Each row is a point on a tangle of strands that fork, close into loops and nearly touch. The rows are in no order.
Points whose rows are less than 81.2 apart are linked; no others are. Some points are linked to none.
z_229: [ 21  -5   6  25  -3 -11  -3  -5  18 -17  21 -28 -17  28  -7  14   9   0
   6   3 -23   7   1  20  -1  20  -5  -2 -14  30   6 -15  -4 -38 -23 -15
  21  14  11  28 -13  14]
z_856: [ 12   2  16   5  -9 -23 -16 -11  -6  -9  10  17 -24   9   4 -15  -6  12
 -23  11 -11  -5  -5   5  -6   9  -3 -14 -10   3  13  15 -13   2  -5  27
 -17  12 -10  12 -21  13]
z_337: [ 31  -1   6  14 -22 -21 -13 -38  34 -32   4 -33   9  14  26   9   1 -18
  -1  -2  -1  11   0  -9   8  10 -21 -10 -18  -5 -12 -17  22 -15  12   0
   1 -40  18 -23  30   0]
z_172: [ -5   5  12 -33  15 -11  10  14 -31  10   7  42  -3  -4   2 -21 -10  13
   3  -5  22   4   3 -12 -22  -7   4  -1  23 -21   2  34 -11  21   5  26
 -16   7  -2 -13  -2  13]
z_669: [  9 -10  20  -6   2  -5   9 -26 -11 -20  16  16  10  15  17  10  -5 -17
 -22  -2  23  24   6  -6  -7 -10  -2   2  30 -26 -16   1   3  -1   1   4
   0 -13  25 -25  35   6]
z_967: [ 14  19  -1   6   2 -20 -31   2  20  -9  11 -55 -33 -12  -3  13  15 -14
 -19 -26  -9 -10   7 -10  -9  30 -20   8 -43  32  -7   5  23  -9   2   5
 -20 -35  21 -14   1  -5]
z_167: [ 25 -14   9  26  -1  -8  -7 -12 -13  23  -2   8  -9  52   3   1 -19   2
  22   1  -3   9 -27  25  29  12  -6   0   6   6  25  -9  10   9  22  22
  23  31 -23   7 -17  21]
z_387: [ 26   7 -19 -18 -26 -19  -8   3   9   5  15  23  -5   5  25 -14  15  16
   9  49  -3 -15   8 -11   2  17 -21 -15  -6 -17  19   7 -15  16  11  22
 -26 -16 -30  29 -23  10]
z_914: [ 13   1  17   4 -10 -27 -26 -18  -6  -6  12   1 -46  25   9 -10  -2 -13
 -11   8 -35  -6 -17  19  -8  18 -12 -17 -24  26  22   5   6  12   3  42
 -16  13 -12  25 -33  14]
z_587: [  8  -7  11 -10  -3   5  16 -13 -16 -26  12  32   8  15 -10  -7 -25  11
   6   2  13  22  -3   0   1   2   9 -20  21 -36   9 -11 -10  -8  -9  -9
 -11  17  12   0  14   9]
z_977: [ 14  -4  17  18  15 -16  -4 -19   3  13  22  -7   1  20  17  20   1 -15
   0  -6  11   5 -10  12   0   1  -8   5  15   8 -21   6  11   1  25   7
   3   3  13 -13   1   6]
z_922: [  0  -2   3  -6  26  11  13  42  -5   1 -15  -5 -24  -7  -9 -22   8  12
  21 -25  -7  -1  17  -1 -16  12  -8   8 -11   6 -10  15  -3 -24 -16 -13
   9   7  -1   6 -18  -5]
z_600: [-18  -2   3  -7  17   2  13  -2   0 -24  19   5  -1  -7 -10  25  12 -15
 -14 -11  10   3  14  16 -22  -6   5  -9  17   5  -6  -6  -1 -13 -26 -38
   3   5  46  -2  34  -5]
z_321: [ 27   5  -2  41  23   6 -21  10  -5  45  17 -15 -20   0 -18  40  -7  -1
  10  -3   8   3 -13  17  36   7 -14  20  -2   4  -5  21  -3   4  27  23
  11 -20  -4 -14  -7  -1]
z_758: [ 12 -11  12  -9  -8   5  29 -18 -13 -32   6  29  11  15   3   4 -16  -9
  -5  -5  17  31   8  -1   1  -9   7 -12  29 -36  -2 -18  -1  -1  -8 -11
  -2  -6  28 -13  35   2]
z_788: [-17  -9 -15  11  -7  12  -7  -5  16  -6   4 -12  -3 -59 -26   2  -7   9
  -7  -8  -6 -22   6   8  16  12   9 -16 -21 -15  30  -7   2 -16  -8 -30
 -32 -12  13  18   2 -16]
z_213: [  2  11   3 -12   4  -2  14  -3   6 -29  20  26   1   2   3  -5  -7  17
   2  12  15   7  14   6 -16  15   2 -21  15 -19   2  -9 -14 -12 -24 -14
 -25   4  14   1   8   7]
z_44: [  5   7   0 -11   1   9  17  15 -24 -15   2  30 -19   3 -30  -9 -18  32
  -1  -8  -2   5   3  13   6   7  13  -4   7 -23   5  16 -31 -20 -36 -10
   3  15 -14  17  -2  -3]
z_866: [ 11   7 -38  -8 -16   5   0  19  17  29  -8  -7  -4 -21  13  -5  19   9
  15  33  -8 -19  17 -18  20  12 -19   8 -15  -7  14   3   0   6  28  10
 -21 -35 -32  14 -29 -18]
z_715: [ 18  -1   7 -10 -14  10   6  -1 -28  -3   0  31 -22   5 -34  -9 -19  28
 -22 -13  -1   9  -5  13  23   1  24   4  16 -34  10  33 -32  -8 -27  11
  14  16 -24   5   5  -1]
z_304: [-27  -8   2  -9  -7  12   5 -16  12 -26 -23  -3  32  -1   2  -8  -5 -18
 -11   4  -5   8  -6 -11 -14 -19  21 -17  -7  -6  -6 -29   6   9 -15 -18
   2   3  19  -7  21  -5]
z_86: [  0  -5   2  -5  15  18  20  37  -5 -13  -2 -14 -16  11 -14  -9  14   4
  18 -16  -6  12  18   7 -14   1  -1  19   3  14 -15   7 -13 -37 -38 -31
  23   7  10   7   2  -5]
z_504: [-19  -9   1  22 -16  -4 -26 -22 -10  14  -3  -3   1  -7 -23   6 -20  -6
 -22  -6 -26 -26 -34   7  17 -14  21 -12 -13  23  30   0   9  23  15  25
   0  21 -14   9 -16  10]
z_233: [-19  -2  -4 -21  10  19  25  -6  -6  14 -21  -4  40 -10  11 -15 -15   0
  26  -1  30  -7 -11 -19   4 -15   0  -6  10 -21  -2 -17  22  35  27  -1
 -19  -1  -2 -16   6 -14]
z_192: [ 27  -9  14  14   8  -3  -1 -13 -13  40   7 -15 -11 -12 -14  10 -43   3
  24 -14  23   5 -25   0  36  -1 -23   5  10 -29   7  10  14  16  39  23
 -10 -15   1 -24  -6 -13]
z_485: [-22   8   6 -13  27   5  23  30 -23 -11   8  27 -10   3 -11   6  10  -2
   3  -3   1   3  10  22 -22 -18   6   8  32  17  -7   7 -20   1 -30 -11
  14  21  20   3   6   5]
z_419: [  6 -18  10  24   0  -7  -4 -17  -9  22 -13  -6   6  43   2   4 -22  -3
  25  -1  -3  11 -32  20  22  -6   1   2   5  18   4 -19  17  20  35  13
  26  32 -20  -7  -9  11]
z_203: [ 14   5   9  -4   8 -19 -15   4  18 -16   9 -57 -23   9   3  -5   3 -14
  -1 -35  -1  -3   5  -1 -16  31 -13  -2 -40  27  -9  -5  31 -30  -3 -24
   3 -16  39  -6  13   3]
z_477: [-31  -4  -7 -16   1  16  28   8 -20 -13 -13  21  36 -16 -13  16  12 -24
  -2   0  11   6  13   2   0 -30  15   6  25 -12  -1 -22   0  29  -8 -17
  10  -5  33 -13  35  -5]
z_677: [-34  19 -24 -23   1  13  17  20   4   7 -19  11  31  -8   0 -21   8   9
  19  24  12 -21   2 -16  -8 -10  11  -7   4  -3  -4 -13  -5  22   9  -5
 -14   6 -11   7  -9  -4]
z_479: [-25   0 -22  -6   4  26  10  21  22  -1 -38 -16  24  -1  -1 -25  16  -4
  22   3  -7  -3   7  -9  -5 -12   9  18 -18   7 -13 -26   6   0 -16 -22
  17  -4 -10   2  -9 -11]
z_481: [ -5   2   9  -2  22   6  16  33  -8 -16   0   5 -13  28  -3  -3  10   8
  14   1 -10  19  14  13 -24  -7   1   7  15  24 -13  -3 -25 -24 -37 -19
  32  23   4  15  -8   9]
z_563: [-27   1  -9 -21  16  17  31  25 -16   5 -19  24  25   6  -2 -28 -15  -1
  39  -2  18  -2   0 -14  -4 -14  -1   3   9 -15  -4 -11   8  24  11  -6
  -5  11 -10  -1   1  -4]
z_5: [-13  -4  10 -26  14  14   7  15  -5  -5  -9 -10  12 -16  22 -19  15  -7
   0 -16  15  -1  15 -21 -21  -1   2   8  -2 -11 -14   5  13  13  -2   2
 -14  -9   7 -24   6  -5]
z_344: [  5   6 -19 -10 -35 -11 -15  -6  11  10   1  14   4   3  12 -13   9  16
  -7  48  -7 -16   2 -13   9   0  -3 -10  -8  -2  19   5  -7  24  18  19
 -15  -3 -32  22 -24   1]
z_752: [  6  -9  -7  11  -2  -3   4  10 -21  37 -14  38   0  42   2 -10 -10  12
  24   9   8  -3 -18  12  20   0  -9  11  11   0  16   2  -8  18  21  19
  35  39 -41   5 -10  12]
z_937: [-29 -10   0 -31   0  24  14   3   0 -31 -17  -3  30 -15  -4   2  10 -29
 -14  -4   5   7  16  -8 -21 -20  14  -4  -1 -16  -6 -19  10  11 -28 -22
   5 -12  34 -21  36 -11]
z_377: [-13  -3 -14   4 -16  -1   5 -34  12   0   1  -1  35 -21   1   9 -18   0
  -6  13  10 -18 -20  -5  17  -4   7 -23   1 -11  11 -22  12  17  22  -4
 -29  -4   4   4  12  -7]
z_934: [-24   6   3 -31  20   4  25  22 -31  15 -14  36  13   8  12 -26 -20   4
  28  -3  20  -8  -1 -16 -13 -16  -1  -5  15  -8  -2  10  -5  34  15  16
  -6  21  -7  -8  -7   6]
z_169: [-23  -7 -13   0  -4  34  12  34  10 -11 -35  -7  18   3   2 -24  14 -12
  15   5 -13  16  16 -12 -10 -25  10  29  -6   4 -20 -19  -5  -8 -30 -25
  37  -7 -14  -6   3  -8]
z_14: [ 20  21 -12  15 -25 -13 -19 -37  32  -5  -4 -33  14   2  20  27  26 -19
 -10  19 -21  -6  -5  -6   9   4  -2   3 -15  28 -14 -17  11  12  28  26
  -6 -30  -7  -7  -3 -11]
z_82: [  6 -13  28  -6   8  -5   4 -17 -20  -3   5  13  -4   7  -5  -9 -31   4
  -4 -29   9  12 -15  -8 -11  -3   2 -10  12 -19   4   9  10   8   6   6
 -13  13   9  -8   3  10]
z_197: [ -4 -10 -10   1 -20  12   9   6 -14  20 -12  24  14   6   5 -11 -16   9
  13   5  16  19  -2 -16  30 -18   4  19  16 -29   7  -2  -3  13  23   2
  21   4 -31 -12  12   3]
z_553: [  0  -2  -5   4  25  16  26  18  -2  16   7   2   3 -18  -2  12  -5   3
  28 -11  25  -4   8   2  16   5 -13  11  17 -24  -5   1  11  -5  17 -20
 -12  -8   7  -3   1  -9]
z_745: [  3   2  17   5  13 -13  -5  -3  -4  -2   6  -4  -8  20  16   4  13  -3
  -8  -2   5   5   1  -1 -23  -1  -8   2   0  15 -20   5   5  -4   0   5
  -2   7   6  -7  -8   7]
z_409: [  9  22 -10  14 -11 -18 -22 -18  32  -9  12 -45 -13 -11  10  23  21 -21
 -13   1 -24 -10   3   1  -2  18 -21  -3 -33  33  -4  -9  17   1  14   6
 -17 -38   8  -4  -1 -10]
z_131: [ 28   1 -31  11  -7  12   0  13   8   1  19  -9 -33   2 -12   7  -3  -6
  31  26 -27  -6  13   7  34  34 -18   8 -13 -20  41   2   6 -19  -3  12
   4 -24 -35  41 -33  -3]
z_718: [-10 -15  26  -1   9 -15  -3 -17 -29  19  -4   8   2   8   2  -6 -25 -10
  -3 -28   4  -4 -30  -5 -15 -23  10  -9   9   9  -4   9  10  27  16  27
  -3  32  -3 -11  -6  16]
z_690: [-12  -9  10 -33  14  11  19  -3  -4  -9  -8  -5  31  -9  26  -5   7 -15
   9 -11  29   1  12 -22  -4  -8   4   1  15 -21 -12  -9  24  32  12   1
 -17 -23  18 -35  25 -11]
z_126: [-12  13  -5 -16  -9  -3 -16 -15   9  -1 -13  -9  20 -13  16  -6  22   3
 -23  15  -7  -8   2 -23 -14 -11  13  -4  -3  13 -11   0  -4  13   4  11
 -16  -8 -10 -10  -7  -4]
z_279: [  2 -14 -14  19 -23  27  11   5 -21   7 -13  28  19  19  -9   5 -16  -2
   8   6  10  31  -7  11  39 -10  12  28  27 -27   6 -19  -2   0  -3 -10
  49  18 -32  -3  22   4]
z_465: [ 10  -5  24  16   3  -2 -14   4 -35  14  -2  13 -24  11 -20   3 -16  -8
 -22 -36  -6  16 -16   6  -1 -18  15  24  12   0 -14  38 -12  -2  -2  22
  38  20  -9 -14   6   6]
z_73: [-17 -11  11 -23   7  12  -5   9  -6   2 -28 -17  11 -20   7 -34  -2   1
  -3 -30   4  -6  -2 -34 -17   0   8   1 -17 -12   0  11  16  20  -1  12
 -15  -7  -5 -17  -3   1]
z_603: [ 19  -2  16  21  13 -10 -11 -31  -6  27  15 -13   8  16  14  36 -16 -15
   9  -5  27  12 -22  16  15  -8 -13   8  22  -4 -16  -6  17  16  39  13
  -1  -9  15 -26  11  -2]
z_747: [-25   3  11 -11  30  -2  26  21 -18 -16  25  17  -7 -11 -28  23  20 -12
  -3 -14  10   0  21  28 -21  -8   5   6  33  16 -10   3 -13  -5 -30 -32
   4   5  49   5  20  -8]
z_103: [-30   2  14 -25  18  -4  10  16 -19 -14  -1  24  12   0   2  -4  11 -10
 -11  -6   5   6   7  -3 -31 -19  10   0  24  10 -13   1  -7  20 -20   4
  -3  12  21 -12   9  12]
z_778: [ 24   9 -28 -13 -12 -10   3  14   5  27  13   7 -10 -17  10  -4   5  11
  23  36   0 -20  12  -8  24  21 -32  -4 -10 -25  20  16  -3  14  34  16
 -35 -29 -25  25 -26 -10]
z_586: [  1  -2  19   5  18  -2 -11  16 -38  19  -2   7 -38  11 -25  -7 -17  -2
 -10 -47 -11  -7 -15  12 -10  -8   6  15   2  13 -10  47 -13  -9  -5  27
  31  27 -10  -3 -12   5]
z_791: [  5  -2  -6  30 -10 -10  -8 -30  17 -10  24   7  11  19   8  28   3  -6
  -8  27  -8 -14 -19  20  19  12  -2 -17   3  14  16 -26   1  -3  -4   3
  -1  21  -2  24  -8  16]
z_354: [ 15  10 -12 -14 -10 -22  -5   1  17  -9  18  13 -13 -12  19 -15  16  12
  10  32  -5  -9  16   0  -4  32 -22 -15 -16  -2  14  -1 -11   6  -4   7
 -49 -13  -9  26 -24   6]
z_530: [-12   1 -14  -2  -6  23   1  31  -5  -5 -18  16   9   2  12  -7  11   8
  -6  19  -7  13  21 -14  -6 -28   5  26  12   2 -15  -4 -26  -8 -26  -6
  29   3 -20  -3   0  -1]
z_871: [ 29   5   8  33  16   9 -21  15  -2  22  10 -24 -24   2 -21  30   2  -4
  -4 -18  -1  16   0   3  23   7  -6  30  -1  -4 -17  27   3 -25  16  10
  23 -31  -2 -18   0  -4]
z_161: [ -8  -1  -7  -7 -20   8 -14 -21  -1  -2  -3   7  30 -18  13  18   8  -8
 -40  13   7   1  -1 -20   1 -28  21   5  18  -9 -12   0  -8  11   6   8
   2 -10  -2 -20  21   0]
z_771: [-27   9 -26  -4   6  24  13  19  38   5 -25 -22  28 -20   1  -8  21   1
  18  14  -3 -16   2  -7  -4   5   1   4 -20  18  -2 -27   7   4  -7 -28
  -5 -16   0   9 -15 -21]
z_144: [  2   3 -17 -22 -27 -13 -19  -6   8   5 -11   6  16 -27  14 -19   2  16
 -25  23   2  -9   3 -26   0 -10  14 -11   1 -11   4  15  -2  21  22  23
 -28 -17 -19  -1  -3   6]
z_777: [ 20   0  -4  -8  -9  -5   3   3  -8 -12   9  21 -24  -9 -24 -14 -12  40
  -4   8  -8  -1  17  18  11  28   6 -11  -2 -28  28  14 -22 -25 -29   1
 -19  -2 -21  28  -9  -2]
z_955: [-22  -4 -12   2 -11  17  11 -10 -15   3   8  26  24 -24  -2  25  -3 -13
 -20  12  18  -1   4  -1  15 -23  15   3  27 -16   2  -8  -5  12   4 -20
   0   4  13  -5  32  -1]
z_357: [ 21   1  -8 -14  -5   4  19  -2  37 -19 -10  -7  30  25  43 -17  14  -1
  34  22   9  19  18 -24   1  16 -17  -4  -5 -16 -17 -30  16  -5   4 -14
 -10 -24  -1 -11   0  -5]
z_951: [  3 -13  -5  10  -7   9   2  -1   7  -7   0   0   3  -6  -6  -3  -8   9
  -3  -2  -5   5   4  -4  13   0   3   2   0 -14   6  -9   0 -15  -3 -13
   3  -1  -2   3   3  -2]
z_31: [ 44  -7  14  10 -19 -24 -10 -26  20 -25  12 -11  -4  28  25  -3  -6  -3
   9  -4  -4  19   2  -9  14  16 -23  -3  -4 -12  -9 -10  17 -17  12  14
  -6 -23   6 -12   9   4]
z_305: [  1  19   2 -10 -12 -19 -11  -4  24 -25  22   4 -19 -26   4  -8  17  23
 -17  15   0   3  28   9 -21  26  -6 -14 -14   1   7  -8 -29 -25 -51 -13
 -35  -9  13  14   7   7]
z_948: [  3 -15   4  18  12 -10  16 -15   6   6   5  -2  21  45  17  17  -2  -7
  39   7  11  10 -22  22   9   9  -2 -19   8  19  -6 -33  21   6  18 -19
  10  32  10  14   3  15]
z_613: [-32  -6  -4   4 -13   9   6 -35  10 -17 -12   3  39 -13  -6  10 -15 -21
 -13   5   1 -12 -19  -1  -5 -18  21 -29  -1   0   8 -29   7  13  -1 -22
  -8  10  18   5  23  -2]
z_874: [ 11  -3   0   6  10   8  14  -3  -6  21  13   3   1 -21  -9   7 -31   9
  19 -10  29  -2 -12  -4  26   6 -14  -1  17 -39   7   4  16  -3  31  -8
 -16 -11   5 -11   5 -15]
z_367: [-14  -6  10   3   0  -2   6  -6 -29  25   3  30   2   0 -17 -10 -37   4
   0 -15  13 -16 -38   9  11 -14  11 -15  11   2  21  11  -1  28  19  20
   2  43 -14   8  -5  10]
z_606: [ 15   9   5  19   6   0 -19  22   3   7   5 -27 -23   9  -6  15  22   0
 -18 -16  -5  13  19  -8  -7  -7  -8  35  -4  14 -24  18  -5 -39  -7  -3
  34 -19   0 -18   4   1]
z_698: [ -6  -3  13  11   3 -18 -17 -24  -4  19 -10  -8   3   3  -2   1 -16  -8
  -3 -10 -14 -16 -27  -4   0  -8  -1 -16 -12  24  12   5  15  31  31  33
 -16  16 -10   6 -23   2]
z_936: [  7  17  -1 -14  -6 -24  -4  -3  20 -14  22   2 -26 -27  12 -16  19  18
   4   7  -1 -11  16  14 -13  41 -23 -20 -26   4   9  -5  -4  -5 -22  -6
 -55 -10  11  21 -11   4]
z_800: [ -5   5 -26 -21 -13   8 -17  30  15  11 -15  -7  -2 -41  15 -14  28  23
 -14  23  -4 -16  33 -24  -4  -6   0  11  -8  -5  -3  27 -17  -3  -1   5
 -11 -29 -25  -8 -14 -12]
z_895: [ -7  -1  -9  11   0   3  -8  10 -12  27  -7  21   3   6  -1  -1  -2  11
   0   7  -8 -13 -11  -4  14 -14   1  13   3  11   4   8  -8  11  16  18
  19  20 -27   4 -17   1]
z_306: [  7  12   2   0 -21 -17 -14 -37  39 -33  -8 -38  15   9  32   6  18 -21
 -18  -3  -2  -1   4 -14 -16   7  -7 -11 -27  13 -18 -18  20 -10  -3  -3
   8 -28  21 -20  28  -9]
z_95: [-13  -6   3 -17  20  15   9  33 -14   5 -26   6  -9 -12  -4 -45  -7   6
  22 -28  -8  -7   5 -16 -14  -1  -1  -1 -16  -4  -1  17   0  -1   0   6
   4   9 -14   0 -18  -5]
z_568: [ 10  -7   0  27  11 -15   9 -22  23  -1  24 -25  11  25  11  28   6 -14
  36   7   2  -3 -15  22   8  25 -10 -19  -8  30  -1 -31  18 -10   9 -27
  -1  16  24  26  -8  11]
z_762: [ 15 -11  10   5 -29  19  -1  -4 -24  -8 -12  20 -15  -3 -34 -12 -28  13
 -27 -18 -12  21  -3  -5  21 -11  23  11  10 -37  13  17 -19 -15 -20   3
  29   6 -23  -9  11  -1]
z_75: [ -9  -6   9  15  -6   1  -6 -10 -21   7   4  26 -11  -8 -30  -9 -29   7
 -18 -17 -13 -17 -34  15  13  -5  22 -10   0   2  35   6  -6  10  -1  13
   1  40 -10  16 -11  12]
z_9: [  7  13 -23  -9 -16   3 -18  12  12  22 -13 -16 -10 -29  15  -6  20   5
  -2  21 -21 -14  16 -25  11   2  -8  12 -22   1   9  22   3   9  28  25
 -16 -42 -26  -4 -30 -11]
z_535: [-23   3  -2  -5   3   9  -1  14 -18   5 -12  24  11  -3   7  -9   2   0
  -7   7  -2   0   1  -9 -13 -27  13  11  12  10 -11   6 -14  13  -5   9
  21  20 -16  -5  -4   6]
z_668: [ 13 -15  14  17 -18   6 -22  -6 -16  -1 -13  -1 -14  12 -14  -7 -23   1
 -30 -23 -21  21 -11 -14  13 -19  16  20   2 -11   5  14  -5  -8  -5  21
  32   8 -23 -19   4  11]
z_93: [ -7  16  -4 -13   9  -1   0  12  22 -19  17  12  -5 -15   9  -2  16  18
  -8  18   1   0  25  -1 -23  11  -6  -3   6  -1   0  -2 -24 -22 -35 -24
 -20  -6   9   0   6   2]
z_615: [-29  25 -30 -11   3  12  18  12  18   9  -7   3  32 -25   1   1  21  10
  19  34  14 -26   9 -14   0   3   2  -8   3   6   0 -17   0  16   8 -19
 -29  -8  -3  14 -12 -15]
z_359: [-13  -2 -10  17  19  17  -2  12  20   7   5 -39  -3 -31 -21  28  14 -14
   9 -25   2 -15  -1  11   0   9  -3  -2 -18  14   4   0  21 -21  -1 -50
   5 -11  37  -1  13 -24]
z_678: [-16 -12 -10  14 -13  18  25   2 -26   9  -4  32  25   4 -12  23  -8 -19
   0   8  18  22   3  19  27 -27  15  21  37 -14  -2 -19  -1  15   2 -17
  36  16  -1  -4  32  -3]
z_618: [-22  22 -10 -26   2   5 -10  17  17   6 -21  -6   7 -20  17  -9  33  14
 -15  20  -3 -15  19 -22 -24  -9   7   4  -9  17 -13   9 -11   6  -8   5
 -11 -12 -10  -6 -18 -10]
z_983: [ 21  -6  -1  23  -2 -12  13 -13  35 -18  24 -29  -4  23  -4  24  11  -8
  28   9 -14   2  -1  25   7  31  -6 -11 -17  32  16 -27   6 -33 -24 -36
  16  15  24  43  -3  16]
z_129: [  6  -8  -1  11 -10  -3 -10 -19   0   4  14  -1  12  -1  18  23   8 -15
 -35   6  13  16   6 -12   3 -19   3  20  18 -13 -25  12  -1  -1   8   4
  17 -20   6 -29  22   1]
z_894: [ -3 -22  19  21  12  -8   0 -19  -8  11 -11 -18  12  42   7   6 -15 -17
  36  -8   1  13 -33  22   4  -6   4 -15   1  22 -11 -29  28  12  29  -6
  16  32   6  -1   1  14]
z_400: [ -4  13  -5   0  -3  -7 -12 -27  20  -3  -5 -25  22   4  34  33  37 -16
 -30  13   9   2  15 -13 -15 -13  -1  16  12  16 -36  -4   2  -2   8   2
  13 -24   5 -27  20  -7]
z_693: [ 29   1  25   2  18 -32 -10  -1 -17   6  15   8 -49  46  -7 -10  -4   4
  -1  -7 -22  -2 -18  29 -12  31 -21 -19 -20  21  10  26  -4  -5  -3  33
  -6  24  -6  33 -39  12]
z_999: [-12   2 -13   7  10  14   0   8  20  -2  10 -24 -10 -48 -13  14   7  -1
   0 -18  -2 -18   6  11   0  19  -4  -9 -21   0  14  -1  17 -21 -10 -37
 -20 -13  23   2   1 -19]
z_957: [-11   8 -15  -3 -21  -3 -12 -23  17   4  -8 -23   9 -45  -9   1   1  -2
  -9  10  -9 -27 -10  -6   9   3  11 -20 -14   5  17  -9  14  12  22   9
 -37 -19  -3   7  -7 -16]
z_654: [ 21   0  17   4  16 -18  -2  15 -19   9   0  19 -36  40  -6 -14  -1  15
   3  -6 -17   1  -9  19 -13  15 -12  -1  -7  18  -3  30 -15 -13  -4  27
  22  26 -16  20 -32  13]
z_490: [  6  -4  -4   3 -25  -8 -17   1   3 -13   7  19 -14  -7 -13 -16  -9  24
 -21  23 -20  -6   1   4   0   5  13 -13  -4  -7  34   7 -27  -7 -19  13
 -12   7 -17  25 -11  12]
z_232: [  0  13  -6   3 -11  -1  -4 -30  39 -11 -19 -50  26  13  28  21  37 -19
 -10   6  -1   2   6 -10 -18  -2  -1   0 -15  26 -31 -22  20 -11   6 -12
  20 -28  24 -24  28 -17]
z_60: [ -9  -6 -11   4 -19  -2 -15  -7   9   2   3 -14 -10 -43 -16  -9  -9   3
 -12   2 -22 -17   4  -2  11   8   6 -10 -30  -3  27   7   9  -4   5   8
 -29 -15  -9  13 -13  -9]
z_609: [ 20   3  19   2   7 -14  -1   3   1 -19  14 -38 -36  25 -20   4   4   6
  -2 -22 -11  11  10  13 -11  25  -1   3 -17  20 -14   9  -1 -52 -28 -33
  13   4  21  15   4   7]
z_174: [ -4   0  10  -3  11  -9   4  -1   8 -27  11 -14 -17   7 -10   7   7  -3
 -16 -14   1   9  13  13 -28   8  -3  -7  -5  16  -6  -8  -6 -32 -34 -35
  10   7  38   6  20  -1]
z_816: [ -9   2  13  -3  10  -4  -9  17  -2 -14  -8 -19  -9  10   8  -4  18  -8
 -24 -14  -4  12  15 -12 -29 -17   1  19  -2  23 -30   5  -2 -16 -20  -4
  28   2   4 -13   7   5]
z_422: [-22   3  -1 -23   6  23   1  43 -13 -17 -18  12  -6 -30 -19 -30  -4   8
  -4  -9 -14   3  22   2 -24 -17  12   6   1  -5   5   6 -34 -12 -43 -16
   3  10  -3   3  10   2]
z_298: [ 35   2  12  33  23  -6 -19 -10  -8  46  22 -12 -10  10  -6  30 -20  -1
  12  -4  25   9 -28  22  31   1 -22  14  11   0  -5  20   1  13  39  28
  -2 -10   4 -21  -7  -4]
z_323: [  7  -1  13   4  23  -8 -10  18 -20  14   0  14 -42   7 -22 -11  -3  14
  -8 -24 -19 -10  -7  23 -15   8  -5   4  -8  17  -6  49 -22 -17  -6  26
  23  24 -18  15 -28   2]

A fork is a point with three links, a tip a point with one. Leave the first point through the second and follow the links. Name the first fork or tip that comes.
z_568 / z_948 | z_535
z_999 / z_788 | z_955
z_530 / z_169 | z_563
z_73 / z_95 | z_485
z_31 / z_337 | z_129
z_129 / z_400 | z_31

A tip is a point with one link. Name the tips that can be reached along the links from each point below, in the order of the rows.
z_955 | z_197, z_31, z_359
z_609 | z_172
z_967 | z_203, z_14
z_871 | z_553

How many points has the smallest loop of links through each point below? Write - if it is on no loop.
z_167 | 16
z_615 | 18
z_144 | 9
z_936 | 14
z_603 | 8

Name the points in between on the shortest way along the links from the first point to the second, in order.
z_715 / z_323 | z_762, z_668, z_465, z_586
z_213 / z_344 | z_93, z_305, z_936, z_354, z_387
z_669 / z_359 | z_129, z_161, z_955, z_477, z_937, z_304, z_613, z_377, z_957, z_60, z_788, z_999
z_914 / z_465 | z_693, z_654, z_323, z_586
z_419 / z_481 | z_167, z_752, z_895, z_535, z_103, z_485
